Each row is a point on a tangle of strands that fork and nearly touch. The rows are in no order.
Two points are linked if the straight distance between their rows is under 51.7. Some points are linked to none.
q259: [-1 2 -4 -10 -7 -1 -6 8 0 -2 -7 -2 2 -14 2 -8 3 8 9 4 6 -7 9 -12 12 -1 5 4 -5 5 -14 5 4 6 9 -4 -17 -1 -11 10 13 12 -5 -4 -6 -23 14]
q63: [-9 -13 -5 -7 -8 7 -18 6 14 -1 2 12 15 0 1 -9 3 -14 4 11 17 19 -13 -2 -8 2 2 -8 24 -11 -12 3 -6 -7 25 0 1 -3 -6 -11 -8 3 -1 2 -6 -18 -6]
q560: [-6 18 2 10 0 11 3 -9 2 21 1 -6 7 -3 18 -6 -6 0 -18 11 -7 -5 6 -11 3 -2 -8 7 -4 0 -7 5 -3 -2 -17 -3 14 -21 1 12 13 2 6 -13 7 2 -6]
q581: [12 17 9 -10 -2 25 4 5 1 2 -6 -1 -6 2 -3 -10 2 22 -22 5 1 -13 16 1 15 6 -5 2 4 8 -3 14 1 -8 -4 20 2 6 12 22 17 -5 13 -2 -15 -27 4]
q9: [-9 10 8 9 -7 8 7 -13 -4 6 -7 -7 -4 3 16 8 3 8 -9 11 -9 5 9 -6 10 20 -2 14 3 1 7 -14 -2 -12 -15 -5 5 -10 15 8 4 4 23 5 3 18 -9]
q640: [1 1 -2 9 -9 -22 -5 5 -1 3 6 8 4 -18 12 2 -2 -8 10 -5 8 2 -11 -4 -6 -12 19 -7 -1 -10 -9 -9 7 4 15 -5 2 -1 -15 -4 -10 11 -5 -2 0 1 -7]
q70: [0 -5 10 -2 4 16 -3 0 9 11 21 11 13 10 -1 -18 -2 -10 -16 16 5 1 -11 8 -10 -13 -20 -4 8 -6 -6 23 6 -1 -12 3 18 -7 -13 -13 7 -11 -8 -14 11 -3 -13]
q42: [-12 -3 -1 -6 4 3 -11 -1 6 3 -6 0 18 -5 6 -19 -7 2 3 -7 0 -2 -5 -14 -11 -16 8 2 8 -13 -12 15 -20 2 14 -15 -9 -22 -6 2 21 -5 -11 -15 -5 -32 13]
q306: [0 0 3 0 -15 8 -10 -1 18 13 9 14 10 -16 11 -14 2 -14 -12 17 9 4 -12 -1 0 -1 -5 -12 8 -23 -22 5 9 0 11 2 9 -7 -19 10 3 7 5 -10 5 -18 -8]
q686: [-3 17 6 7 -6 16 -4 -1 11 23 7 6 5 -16 20 -5 -2 -9 -24 28 0 -5 7 -9 7 8 -4 -2 -4 -6 -15 0 8 -1 -9 2 19 -11 -7 22 8 7 11 -15 6 -5 -11]
q346: [10 -9 -8 -24 3 13 -12 10 13 -14 2 6 7 6 -14 -9 3 -10 -4 5 13 -8 -1 5 -1 -7 -10 -4 17 -4 -7 9 -1 5 16 5 -8 3 3 4 5 -6 -12 -5 0 -23 8]
q846: [2 -15 1 -3 14 8 5 -1 2 -1 8 6 5 28 -18 -4 6 -2 -2 -7 3 10 -7 15 -10 -3 -11 1 13 4 13 17 -8 -4 -8 8 3 0 10 -20 -1 -14 0 11 2 12 -5]
q647: [3 3 3 -4 -9 27 -7 4 4 4 -2 6 -1 3 -3 -9 14 7 -10 8 11 14 6 2 11 21 -12 6 15 4 -2 7 -6 -11 4 13 -1 -1 6 6 9 1 26 14 -6 -6 -1]
q814: [-7 1 5 6 -1 -7 16 0 -9 11 -17 -11 -5 1 -6 3 -5 21 21 -30 -17 -3 -1 -6 -7 -1 1 1 -11 -1 10 3 -21 -1 1 -26 -21 -19 5 9 16 -12 5 9 -10 -6 17]
q646: [-15 0 -10 10 7 -12 8 -10 -7 18 -3 -18 1 -2 16 -12 -17 3 4 4 -17 -2 9 -13 -5 -13 -1 15 -22 11 -19 7 -4 5 -12 -4 13 -14 -15 -13 5 9 -16 -18 4 -1 11]
q792: [22 3 0 4 10 -16 6 -3 3 -16 4 4 -5 5 -15 21 -8 -19 -9 -8 1 -12 -3 4 -9 -10 13 -10 1 -15 22 -21 13 8 -2 3 16 5 11 -11 -17 -16 -12 7 18 31 -12]
q832: [-7 -13 -10 -4 8 4 11 -2 -10 -6 6 -4 -7 21 -5 -5 9 3 10 3 -5 12 0 4 0 4 -13 15 -6 22 -6 12 -8 -1 -14 13 -1 21 8 -23 4 2 -12 1 -2 0 -2]
q212: [6 7 -12 2 1 -21 1 -1 -6 -9 1 -15 -6 -8 -4 17 -12 -8 8 1 -11 -20 18 -6 13 -13 1 2 -24 14 -4 -18 18 16 -11 -1 -10 14 -4 4 -8 10 -24 -14 6 11 7]
q203: [15 2 -6 2 -1 -18 -5 6 -2 -10 8 -6 -5 -11 -6 15 -10 -16 5 2 -1 -22 6 -1 4 -15 5 -5 -20 5 -6 -20 23 21 -1 1 -4 16 -7 10 -13 10 -23 -15 8 11 -1]
q972: [-13 2 12 15 -10 9 -6 2 8 7 7 15 6 -9 20 -1 12 -3 -14 13 12 17 -9 -4 -8 22 2 -2 9 -11 -3 -6 1 -10 6 9 17 -11 -5 -1 -3 -2 19 10 2 4 -11]
q98: [-18 -11 13 14 10 -15 4 -5 -17 1 6 -4 3 11 13 3 -2 5 4 1 -7 16 -2 2 -17 8 5 1 8 3 15 1 -11 -17 -12 -1 13 -7 9 -15 -9 1 4 6 2 18 -7]
q645: [7 -8 -1 -1 -9 -19 -5 1 7 2 9 4 9 -18 2 -5 -5 -15 6 -4 8 -7 -13 0 -5 -23 7 -13 -1 -18 -17 -2 12 12 12 -5 0 -2 -21 3 -8 11 -13 -16 3 -10 -6]
q754: [-5 8 8 8 -6 19 9 -7 -8 13 -9 -7 -9 7 3 -5 4 19 1 -9 -14 3 3 -4 2 10 -10 14 3 3 6 3 -19 -11 -9 -4 -5 -10 18 19 18 -7 29 9 -9 -1 4]
q668: [-3 -10 7 5 7 1 -2 -1 -2 11 10 -3 -1 -6 12 -8 -6 -16 -3 35 1 -1 -9 -5 -2 -11 -8 -5 -12 5 -24 2 19 1 -10 2 14 4 -20 -3 -8 13 -10 -24 7 -2 -5]
q165: [-7 -14 2 5 4 -1 -6 -1 -1 13 7 1 8 2 9 -19 -3 -4 5 14 2 8 -7 -7 -6 -12 -6 1 1 3 -26 20 2 -7 -3 -6 6 -9 -16 -18 6 7 -14 -10 -1 -16 2]
q257: [-4 5 -14 3 5 -25 12 -11 -10 -1 -5 -20 -5 -3 4 12 -15 -5 7 0 -21 -13 18 -3 11 -14 0 8 -25 13 -8 -9 10 12 -18 -4 -1 7 -1 -11 -7 8 -27 -15 9 12 9]
q24: [-8 4 10 8 -3 15 -3 -1 11 15 17 14 16 1 11 -13 4 -9 -21 15 5 4 -10 4 -11 -1 -12 -4 8 -12 -3 15 5 -5 -7 2 20 -15 -10 -6 7 -11 3 -8 11 0 -14]
q294: [-13 -17 0 2 3 -4 8 -10 -16 -8 -3 -4 -16 19 -10 10 6 8 12 -13 -12 9 0 11 -7 9 -3 9 0 19 18 -7 -15 -10 -9 0 -5 12 20 -9 -12 -3 8 19 -5 22 0]
q464: [-24 7 6 18 4 -5 15 -21 -4 18 -6 -16 6 10 26 -5 -9 7 -8 7 -13 2 1 -6 -7 8 4 10 1 -7 8 5 -7 -11 -32 -16 18 -29 4 -10 9 -2 7 -9 9 13 -10]
q807: [4 -15 -1 9 16 -20 2 4 -11 -12 4 4 -4 8 -10 11 3 -3 14 -15 2 7 -5 13 -15 -5 10 -9 3 8 22 -6 -7 0 1 0 3 12 11 -16 -21 -1 -8 19 -2 26 2]
q334: [3 14 2 -16 8 -1 4 2 6 -7 -24 -6 0 -18 2 -9 -1 18 -4 -18 -9 -26 2 -5 3 -27 3 -3 -18 -10 -2 10 -7 14 4 -14 -8 -15 -8 16 23 3 -19 -16 -10 -21 27]
q52: [7 -2 1 2 6 5 -1 2 9 -1 12 14 8 5 -8 1 3 -15 -13 -3 10 1 -10 10 -8 -3 -4 -7 7 -14 9 0 6 0 5 12 12 -4 -1 -8 -6 -15 2 7 9 15 -13]
q522: [10 7 4 -2 5 -8 6 -11 4 0 8 -12 -1 3 8 14 -9 -11 -18 19 -7 -14 6 2 12 -4 -2 -3 -13 -3 -12 -6 23 4 -31 -3 17 2 -2 -5 -3 9 -12 -15 22 16 -13]
q243: [-2 -7 -8 -3 -2 -23 -11 13 -3 -10 -6 -1 5 -6 -4 1 0 -4 30 -8 2 6 0 4 -3 -7 16 -4 3 9 -4 4 -2 7 18 -11 -21 8 -7 -14 -12 7 -24 2 -9 -9 9]
q869: [12 -11 4 -9 6 16 -8 6 9 2 17 5 2 10 -9 -9 -2 -19 -13 22 10 -3 -10 11 -2 -8 -22 -9 -2 -1 -12 13 18 3 -6 14 14 9 -13 -3 -3 -2 -9 -14 10 -3 -10]
q316: [12 10 5 -11 -1 27 1 5 3 -6 -9 1 -4 9 -13 -8 12 17 -11 -4 2 0 10 7 9 11 -10 2 18 -1 6 12 -9 -10 4 12 -6 -1 17 14 15 -12 20 9 -11 -19 8]
q603: [8 -12 0 7 11 -12 0 5 -1 -7 9 10 5 6 -12 7 2 -8 4 -13 8 4 -11 10 -13 -9 9 -10 8 -7 15 -3 -1 1 7 3 7 2 4 -14 -16 -7 -5 15 1 19 -6]
q149: [-1 5 1 -13 7 -2 0 -3 6 -4 -10 -1 11 -9 -2 -11 -5 7 -2 -17 -5 -18 -6 -7 -7 -26 5 -3 0 -15 -3 13 -14 9 7 -17 -12 -21 -5 9 21 -6 -14 -14 -3 -26 19]
q505: [6 -5 3 -16 -10 13 -13 2 18 2 6 8 9 -12 -1 -16 0 -16 -12 17 12 -2 -7 3 2 -4 -11 -13 15 -22 -20 9 8 2 15 4 4 -2 -14 15 5 4 0 -17 4 -28 -3]
q625: [16 11 1 -4 -14 -6 -4 -3 20 2 8 15 8 -20 2 3 -4 -11 -11 -8 7 -9 -9 0 -1 -13 2 -12 2 -30 -1 -8 11 11 14 6 3 -3 -18 23 0 0 7 -11 10 -8 -7]
q725: [-1 -4 1 2 -13 -5 -16 9 -2 -11 -3 8 -3 -18 8 3 6 -1 10 -4 20 17 -14 0 -1 15 21 -7 11 0 -2 -11 0 -3 21 0 -5 12 -7 -11 -20 11 11 19 -8 7 -2]
q399: [-7 2 16 6 2 10 2 -7 5 -4 3 2 0 8 6 9 9 -6 -18 6 5 9 0 4 -13 19 -2 -2 12 -13 19 -11 2 -10 -8 8 21 -9 11 -5 -8 -21 20 13 13 24 -16]
q72: [-6 -1 4 3 -10 22 -9 5 5 5 3 10 1 -5 8 -5 14 1 -11 16 16 17 -1 -2 7 25 -7 3 11 3 -5 -1 1 -12 6 13 7 -2 -2 0 -1 7 24 15 -5 2 -7]
q44: [13 -3 -12 3 -1 -18 -4 12 -4 -12 6 2 -3 -5 -9 10 1 -10 12 -8 6 -9 -2 5 -1 -12 9 -6 -10 9 2 -13 13 14 7 4 -11 17 -4 -3 -18 5 -18 2 1 11 0]
q834: [-1 -2 -5 -3 2 15 5 -3 -5 -8 2 -3 -7 16 -6 7 8 1 -6 4 2 6 5 4 8 15 -13 13 1 16 9 -5 -1 -5 -11 15 1 13 15 -2 -3 2 14 8 3 16 -7]
q540: [-15 -5 -11 9 0 -12 12 -4 -14 3 -9 -13 -6 -1 9 -2 -7 14 23 -10 -18 8 14 -6 6 -3 0 17 -20 18 -11 6 -9 8 -6 3 -10 5 -6 -13 8 2 -12 -1 -8 -4 16]
q376: [8 -9 -14 -12 2 -7 -13 8 15 -20 -4 6 4 2 -17 8 5 -12 15 -15 18 5 -9 5 -6 -2 14 -11 18 -6 8 -5 -2 11 29 -3 -17 14 0 -7 -25 -2 -5 11 -4 -3 -1]
q39: [13 14 8 -13 -1 15 4 8 1 -2 -7 -1 -10 -3 -4 -5 -4 18 -26 4 2 -23 18 2 18 0 -1 -1 -10 14 -4 9 9 1 -7 17 -2 18 8 25 15 1 3 -10 -16 -30 9]
q976: [1 16 -1 -4 5 0 12 3 -4 0 -21 -10 -2 -8 3 -7 0 24 2 -18 -13 -18 8 -11 5 -13 1 2 -19 1 2 6 -10 8 -2 -9 -12 -13 -2 18 23 -3 -3 -2 -9 -17 24]
q742: [-4 -13 -8 3 4 -26 -2 7 -9 -2 -3 -4 2 0 -1 -3 -7 1 31 -8 -6 8 8 5 -3 -16 6 0 -7 14 -8 12 -3 6 4 -7 -13 7 -9 -22 -5 5 -31 1 -8 -8 16]
q759: [-15 -17 -4 -1 6 2 11 -8 -16 -7 -2 -5 -13 23 -5 -3 10 9 17 -8 -12 14 0 9 -2 10 -9 19 -2 22 4 8 -19 -5 -13 7 -5 16 16 -19 4 -3 -1 10 -9 7 -2]
q562: [-12 -10 0 5 2 -6 -10 -1 -1 10 -3 -2 13 1 6 -16 -7 3 13 -4 0 9 -1 -11 -6 -10 7 4 3 -4 -19 16 -10 -4 6 -14 -5 -18 -10 -14 12 3 -16 -6 -6 -22 10]
q169: [-17 11 2 13 4 1 6 -15 4 22 2 -10 10 0 25 -10 -10 -2 -17 14 -8 -3 1 -12 -5 -5 -3 7 -6 -2 -7 8 -1 -4 -25 -11 22 -28 -8 -6 10 1 -3 -20 12 5 -8]
q38: [11 11 -1 -4 -1 0 16 5 -2 1 -5 2 -1 -4 -13 9 4 10 -1 -23 -9 -12 -9 -1 2 -7 1 -7 -1 -14 18 1 -9 2 9 -17 -17 -16 4 20 10 -13 9 2 -2 -8 10]
q708: [1 6 -3 4 -3 6 4 -5 -6 -5 -2 -5 -4 3 -1 12 3 3 -4 7 -4 1 10 -4 13 14 -3 12 -4 13 8 -16 5 -3 -9 6 -1 8 14 4 -2 7 12 5 1 18 -5]
q471: [11 0 4 -15 -2 11 -8 4 9 -2 4 4 8 -7 -5 -13 -1 -5 -12 6 6 -12 -3 2 3 -10 -10 -6 10 -15 -15 15 2 4 6 3 -1 -6 -6 13 12 -1 -7 -14 1 -27 6]
q230: [4 0 11 5 -1 2 -4 -2 10 8 12 2 4 -15 12 1 -9 -24 -16 28 1 -10 -7 -4 -1 -7 -4 -10 -9 -14 -18 -7 22 8 -7 1 22 -2 -14 9 -5 7 -8 -24 14 5 -14]
q83: [2 -19 -6 0 7 -13 -7 13 -6 -11 7 4 1 1 1 -7 1 -9 13 7 16 13 -10 9 -7 -3 5 -12 7 12 -5 2 5 -4 7 4 2 19 -2 -25 -22 11 -15 13 -1 4 3]
q108: [-7 6 -13 -1 8 -11 16 -14 -10 1 -4 -18 -4 10 1 5 -9 -2 3 -2 -23 -11 14 -6 9 -11 -8 15 -22 11 -6 1 -1 10 -23 0 2 5 6 -9 7 0 -20 -14 9 7 3]
q362: [4 -1 -8 -9 7 25 2 3 2 -5 8 0 -7 21 -9 2 7 -4 -13 10 10 6 4 8 6 15 -21 7 3 15 6 6 5 -4 -11 24 9 18 11 -4 -2 -1 10 6 6 9 -10]
q260: [-14 -14 5 0 -6 -5 -8 -4 -12 -2 -15 -3 -11 9 -10 4 6 19 30 -19 -8 18 4 6 -2 13 6 5 3 17 5 1 -21 -7 6 -14 -24 2 7 -10 0 -2 4 19 -17 1 14]
q27: [-19 -14 13 13 -1 3 -13 -5 -4 14 -7 8 7 12 3 -8 3 9 7 -6 1 23 -10 1 -12 11 6 2 19 -7 -2 14 -21 -17 5 -13 0 -22 5 -13 10 -1 7 9 -9 -6 0]
q336: [-14 4 -11 10 1 -8 9 -5 -8 14 -9 -16 0 -6 15 -9 -12 13 11 -4 -16 -1 14 -14 3 -5 0 17 -25 14 -18 2 -6 9 -6 0 -1 -11 -14 -2 11 8 -6 -9 -3 -5 18]
q134: [-16 1 5 15 -6 -10 18 -6 -14 20 -16 -17 -14 0 -1 12 -15 18 22 -29 -24 -2 3 -10 -9 3 2 7 -18 2 16 -10 -19 -6 -2 -30 -13 -19 10 10 5 -8 9 9 -8 11 12]
q269: [5 11 11 3 3 1 0 -10 11 11 8 -8 6 -9 15 4 -12 -16 -24 24 -6 -14 5 -4 6 -4 -4 -5 -11 -12 -16 -3 18 5 -25 -8 21 -9 -9 6 0 7 -9 -23 19 11 -13]
q612: [-2 -9 2 0 1 9 -5 3 -1 12 7 1 -1 -2 7 -14 2 -6 2 29 3 4 -6 -8 6 -3 -10 -1 -6 10 -29 10 12 -3 -5 4 5 4 -18 -2 4 13 -4 -12 0 -14 1]
q642: [11 -3 1 4 16 -21 13 -7 -4 -15 7 -6 3 17 -12 16 -8 -8 -5 -1 -9 -8 1 9 -9 -12 6 -6 1 -5 21 -8 10 1 -20 -1 14 5 14 -20 -13 -9 -17 2 18 33 -11]
q985: [3 -3 -3 -12 -3 1 -4 7 -3 1 -2 -6 -8 -13 -2 -12 -2 6 4 19 3 -12 13 -10 20 2 -2 2 -17 18 -19 4 16 10 -3 8 -13 20 -15 16 12 15 -7 -11 -9 -21 15]
q107: [-29 -5 14 20 3 -8 6 -15 -13 13 -3 -10 0 12 22 0 -4 10 1 2 -13 12 -1 -4 -14 14 4 10 7 -1 11 1 -13 -19 -20 -10 13 -20 9 -8 2 -2 14 1 3 13 -9]
q960: [23 12 -4 -2 11 2 5 0 5 -6 13 8 4 6 -23 13 -9 -12 -14 -16 -5 -20 -3 13 -2 -15 -7 -8 -3 -15 20 -8 7 9 1 3 1 -2 5 12 -3 -22 -2 -5 13 13 -6]
q772: [-10 -11 4 3 -5 9 -14 3 7 5 1 11 14 5 2 -9 7 -5 -2 6 11 22 -11 0 -6 8 0 -1 22 -10 -8 11 -10 -13 13 -3 2 -13 -1 -15 3 -1 3 8 -6 -12 -4]
q184: [16 10 1 -3 9 19 17 -2 -2 -1 3 -4 -4 22 -23 5 -2 4 -7 -15 -15 -11 -3 14 -4 -2 -19 1 6 1 24 5 -8 -4 -10 5 -2 -3 22 12 9 -26 13 4 1 10 1]
q445: [-7 7 2 3 -5 11 17 -8 -12 4 -13 -13 -17 9 -2 1 1 21 12 -13 -22 -3 10 -7 7 10 -10 19 -10 10 11 -7 -18 -5 -12 -6 -14 4 20 19 15 -6 20 9 -10 3 10]
q117: [-5 -15 3 5 16 -19 11 -9 -15 -14 0 -8 -9 17 -11 15 0 1 10 -11 -13 4 1 12 -16 1 3 -3 3 8 28 -9 -9 -9 -12 -4 6 11 22 -14 -19 -5 -1 16 3 32 -3]
q530: [-21 -12 14 14 -8 -2 -16 -3 -11 10 -8 9 -2 0 8 0 7 15 9 -9 4 23 -9 3 -7 19 13 -1 14 -3 1 -2 -17 -19 10 -10 -2 -16 2 -7 -1 7 15 15 -11 2 0]
q689: [-11 2 -5 -3 11 -4 12 -15 -6 11 5 -18 -1 7 11 -3 -11 -6 -5 14 -14 -6 6 -8 0 -11 -10 11 -18 9 -16 9 4 4 -26 -4 16 -1 -5 -15 5 7 -18 -25 12 4 -3]
q823: [-3 -17 0 -6 2 -2 -3 0 -3 -10 -12 -4 -4 16 -18 5 9 11 24 -18 -7 13 4 6 -3 6 1 3 7 13 8 3 -23 0 7 -11 -26 4 12 -8 5 -9 -2 17 -13 -6 14]
q244: [-13 -12 -9 8 3 -21 7 0 -18 -3 -4 -5 -7 2 6 0 -5 8 27 -8 -12 17 9 6 0 -2 2 9 -10 24 -2 8 -9 -1 -2 1 -10 15 -1 -25 -3 6 -18 3 -9 3 14]
q99: [5 -10 -9 -18 -10 -13 -12 7 14 -13 0 4 10 -8 -7 -3 0 -13 12 -3 12 -4 -10 0 -6 -15 7 -11 11 -11 -9 -2 6 13 25 -6 -13 4 -12 4 -11 8 -13 -10 0 -20 -3]
q50: [2 8 -4 8 -2 -2 2 -1 -8 3 1 -2 2 -4 2 9 0 0 1 0 -4 -4 7 -8 8 -1 1 8 -9 8 0 -11 4 3 -3 1 -4 -2 4 7 0 6 3 -1 1 8 -1]
q291: [3 7 4 -14 4 6 3 4 -1 2 -7 -10 -9 -11 2 -13 -7 15 -12 11 -2 -20 19 -8 18 -2 -5 2 -22 16 -16 7 6 8 -12 12 -3 19 -4 22 20 11 -5 -16 -11 -26 16]
q794: [-3 -5 0 1 14 -16 13 -9 -10 -9 10 -9 4 17 2 9 -3 -6 -3 8 -9 0 2 5 -7 -6 0 2 -1 5 11 0 5 -6 -22 3 14 6 11 -23 -10 -1 -15 -5 15 21 -11]
q304: [8 7 3 2 4 9 -1 -1 8 -6 7 7 2 4 -1 11 1 -14 -18 7 7 -2 0 4 -3 5 -5 -3 3 -9 11 -11 11 -1 -2 14 18 -1 7 -3 -7 -12 5 5 15 21 -16]
q131: [-2 3 3 0 1 5 24 -1 -7 1 -16 -15 -14 7 -6 0 0 28 16 -26 -23 -8 4 -4 -1 -1 -11 6 -13 5 14 1 -22 -3 -9 -13 -20 -3 16 18 21 -16 10 10 -12 -4 19]
q784: [10 -9 -12 3 1 -16 -7 15 -3 -16 6 4 -6 -6 -3 1 1 -11 12 -1 17 2 -9 8 -4 -6 11 -13 -1 13 -1 -10 12 8 10 5 -4 25 -2 -15 -25 9 -15 12 1 12 0]
q808: [16 23 2 -8 -9 15 5 6 2 0 -6 8 -7 -11 -10 4 8 14 -18 -8 6 -8 9 4 16 12 1 -3 5 -11 20 -5 0 -5 16 6 -7 -1 7 32 2 -6 26 4 -8 -14 2]
q437: [-5 1 4 8 -11 -25 -13 9 -5 0 -3 9 0 -22 18 2 -3 1 19 -8 12 18 -15 -1 -7 6 28 -9 6 -7 -2 -10 -2 -3 23 -8 -3 5 -11 -12 -14 17 2 8 -5 2 -1]
q908: [8 14 5 -9 3 9 7 -10 6 0 10 -8 1 15 9 13 -3 -7 -27 20 -4 -7 8 11 11 7 -10 -3 -3 -7 1 0 19 -2 -35 3 24 3 2 -5 4 -2 -1 -9 23 15 -20]
q397: [1 14 4 5 -13 13 -6 1 17 18 9 16 6 -22 16 -6 3 -11 -20 21 7 -1 -1 -4 4 9 -3 -7 1 -18 -14 -3 11 0 7 8 17 -6 -13 23 6 6 14 -9 5 -9 -11]
q696: [9 21 3 -7 -9 9 7 7 -3 3 -12 4 -3 -15 -2 0 7 20 -11 -7 2 -12 8 -5 17 6 6 1 0 -6 12 0 -3 -2 11 -3 -12 -6 4 31 11 0 19 2 -11 -21 9]
q178: [-14 11 11 14 -10 18 5 -11 -4 18 -10 -6 -9 4 16 0 3 14 -7 2 -14 5 3 -6 4 18 -8 15 5 -1 9 -7 -14 -15 -11 -9 3 -18 18 19 12 -2 35 7 -4 10 -4]
q944: [-22 -17 11 4 -8 0 -10 -9 -17 5 -11 2 -14 12 1 -1 6 23 19 -13 -7 22 -3 7 -5 19 6 6 8 16 3 0 -20 -19 2 -9 -10 -2 8 -10 -2 4 15 23 -14 6 7]
q964: [-11 -6 1 10 10 -15 11 -7 -13 1 6 -6 4 11 8 4 -5 -2 4 3 -11 5 2 -1 -8 -7 2 6 -3 9 5 2 -1 -7 -14 0 9 -3 8 -18 -4 4 -10 -4 5 14 -5]
q683: [10 -8 -5 -11 6 21 -6 7 7 -2 12 5 -4 17 -10 -5 4 -12 -10 22 12 3 -4 8 3 3 -21 -3 0 10 -10 10 15 -2 -7 20 10 17 -5 -5 -3 2 -2 -1 7 -2 -7]
q92: [0 10 -4 10 -10 -15 -4 5 -8 1 2 0 -1 -22 13 12 -3 -3 12 1 1 -4 1 -10 4 -1 20 2 -11 5 -4 -20 10 6 11 -4 -5 3 -8 3 -9 12 1 -1 -2 10 -1]
q7: [1 -18 -9 -3 7 -5 2 5 -5 -6 9 1 -2 13 -5 -5 4 -5 9 10 4 10 -6 5 -2 -5 -8 0 -1 20 -9 9 5 -3 -6 10 -1 18 -2 -24 -9 8 -17 2 -1 0 2]
q145: [18 17 -6 -5 -8 14 -5 6 8 -4 -2 10 -9 -14 -12 9 5 1 -13 -5 17 -3 9 0 15 19 4 -3 0 -9 18 -17 8 2 17 13 -5 13 1 24 -7 -3 26 12 -3 3 -8]
q810: [26 22 1 -6 9 14 0 1 6 -5 11 7 2 4 -15 10 -9 -12 -24 -7 -5 -21 7 14 5 -5 -12 -8 -1 -15 18 -3 11 2 -1 12 10 0 7 22 0 -19 4 -8 9 4 -9]
q873: [14 15 -6 -2 -14 8 -8 3 12 -8 -1 12 -13 -21 -2 14 3 -9 -7 -1 22 0 0 -9 8 18 12 -4 2 -11 11 -24 14 9 20 17 5 16 -7 14 -12 1 23 14 1 10 -12]
q66: [7 -6 -5 -15 3 9 -5 8 5 -17 -11 1 -1 9 -22 6 14 7 10 -13 4 1 2 4 1 8 0 1 12 4 14 0 -17 4 16 -8 -27 2 11 5 2 -11 5 14 -8 -11 14]
q360: [-3 -2 -7 -7 -16 3 -20 9 -2 -10 -5 -1 1 -16 0 -1 9 4 18 3 13 12 -3 -6 9 21 15 3 8 12 -6 -5 3 -2 21 -4 -21 13 -7 -5 -9 16 8 14 -16 -4 5]
q886: [24 7 -3 3 6 -16 7 -4 8 -8 9 10 1 -2 -20 20 -12 -19 -7 -17 -3 -18 -8 3 -9 -21 11 -11 -4 -22 22 -21 9 15 7 -3 9 1 1 2 -11 -18 -9 -4 15 22 -12]
q843: [7 -3 -2 3 6 -16 5 1 -5 4 5 3 11 1 -11 0 -3 -2 7 -17 -5 -12 -2 1 -4 -23 4 -2 -7 -4 3 5 -2 10 0 -9 -11 -11 -4 0 3 -6 -15 -3 1 -2 6]
q616: [14 -2 -10 -18 6 13 -8 8 9 -14 -1 6 4 11 -21 -2 9 -2 -4 -5 11 -4 2 9 3 1 -8 -3 16 -2 5 7 -5 4 12 5 -14 3 8 4 3 -11 -2 7 -2 -13 9]
q914: [-19 -1 20 16 -4 7 -4 -4 4 4 7 7 6 4 19 -1 13 -1 -17 12 6 17 -4 -2 -19 25 0 -1 14 -11 10 -5 -3 -13 -5 6 22 -15 3 -5 -6 -13 23 11 7 13 -15]
q716: [-1 -10 -9 -11 -12 1 -18 9 12 -7 2 7 8 -8 -1 -7 3 -14 8 12 17 10 -12 -3 -1 -1 7 -11 15 -6 -17 -4 5 0 25 0 -5 5 -12 -4 -10 11 -3 0 -3 -17 -5]
q246: [-4 2 -4 -1 -14 3 -10 6 -5 1 -4 -1 2 -14 3 -4 7 9 14 5 7 7 5 -11 13 13 9 7 1 11 -11 -1 3 -1 12 -3 -18 1 -10 2 5 16 7 7 -12 -12 8]
q235: [3 25 6 -8 -4 9 13 5 -2 2 -26 -3 -9 -17 4 -5 4 32 -9 -12 -5 -20 11 -12 18 -3 10 2 -13 2 9 3 -5 1 6 -8 -11 -6 4 30 20 3 9 -2 -19 -24 18]
q82: [17 -4 -15 -12 2 -2 -7 4 18 -16 3 11 1 0 -17 8 4 -13 2 -17 21 -1 -9 9 -2 -3 5 -13 13 -17 7 -7 6 10 22 7 -8 10 -4 -1 -18 -8 1 11 3 2 -5]
q234: [2 -3 -9 -8 -1 -18 -12 12 6 -18 -10 3 3 -4 -13 10 6 -3 26 -17 6 7 -7 3 -5 1 20 -5 10 2 9 -4 -8 10 28 -14 -28 12 -2 -6 -23 4 -10 9 -8 -5 2]
q978: [13 2 -8 0 -7 0 -6 5 13 -12 2 14 -8 -11 -4 10 4 -14 -1 -10 23 3 -10 0 -2 5 10 -11 8 -15 6 -16 11 9 19 16 6 12 -8 -1 -18 -4 10 14 4 11 -10]

A fork is a point with three links. Follow the links from the first point to the second and name the forks in between, in order.
q39; q716 => q640
q834; q530 => q708 q640
q92; q445 => q708
q63; q70 => q640 q708

A fork is a point with three links, a tip a point with one. Leave the first point through the second and follow the links. Name the first fork or tip that comes.
q66; q823 => q640
q178; q754 => q134
q42; q562 => q908
q169; q464 => q810

Follow the links from the first point to the second, and from the first to the third. Name the last point that the two ways share.
q291; q9; q27 => q640
q869; q178; q944 => q708
q24; q99; q259 => q640
q134; q725; q362 => q708

Name the points in between on the shortest way along the links from the first point to the second, in order.
q834; q246 => q708 q50 q92 q640 q437 q725 q360
q807; q725 => q603 q52 q304 q399 q914 q972 q72 q647 q316 q581 q39 q291 q985 q259 q246 q360
q399; q108 => q304 q52 q603 q807 q117 q294 q759 q832 q7 q83 q784 q44 q203 q212 q257
q814; q944 => q131 q445 q754 q178 q9 q708 q50 q92 q640 q645 q99 q716 q63 q772 q27 q530
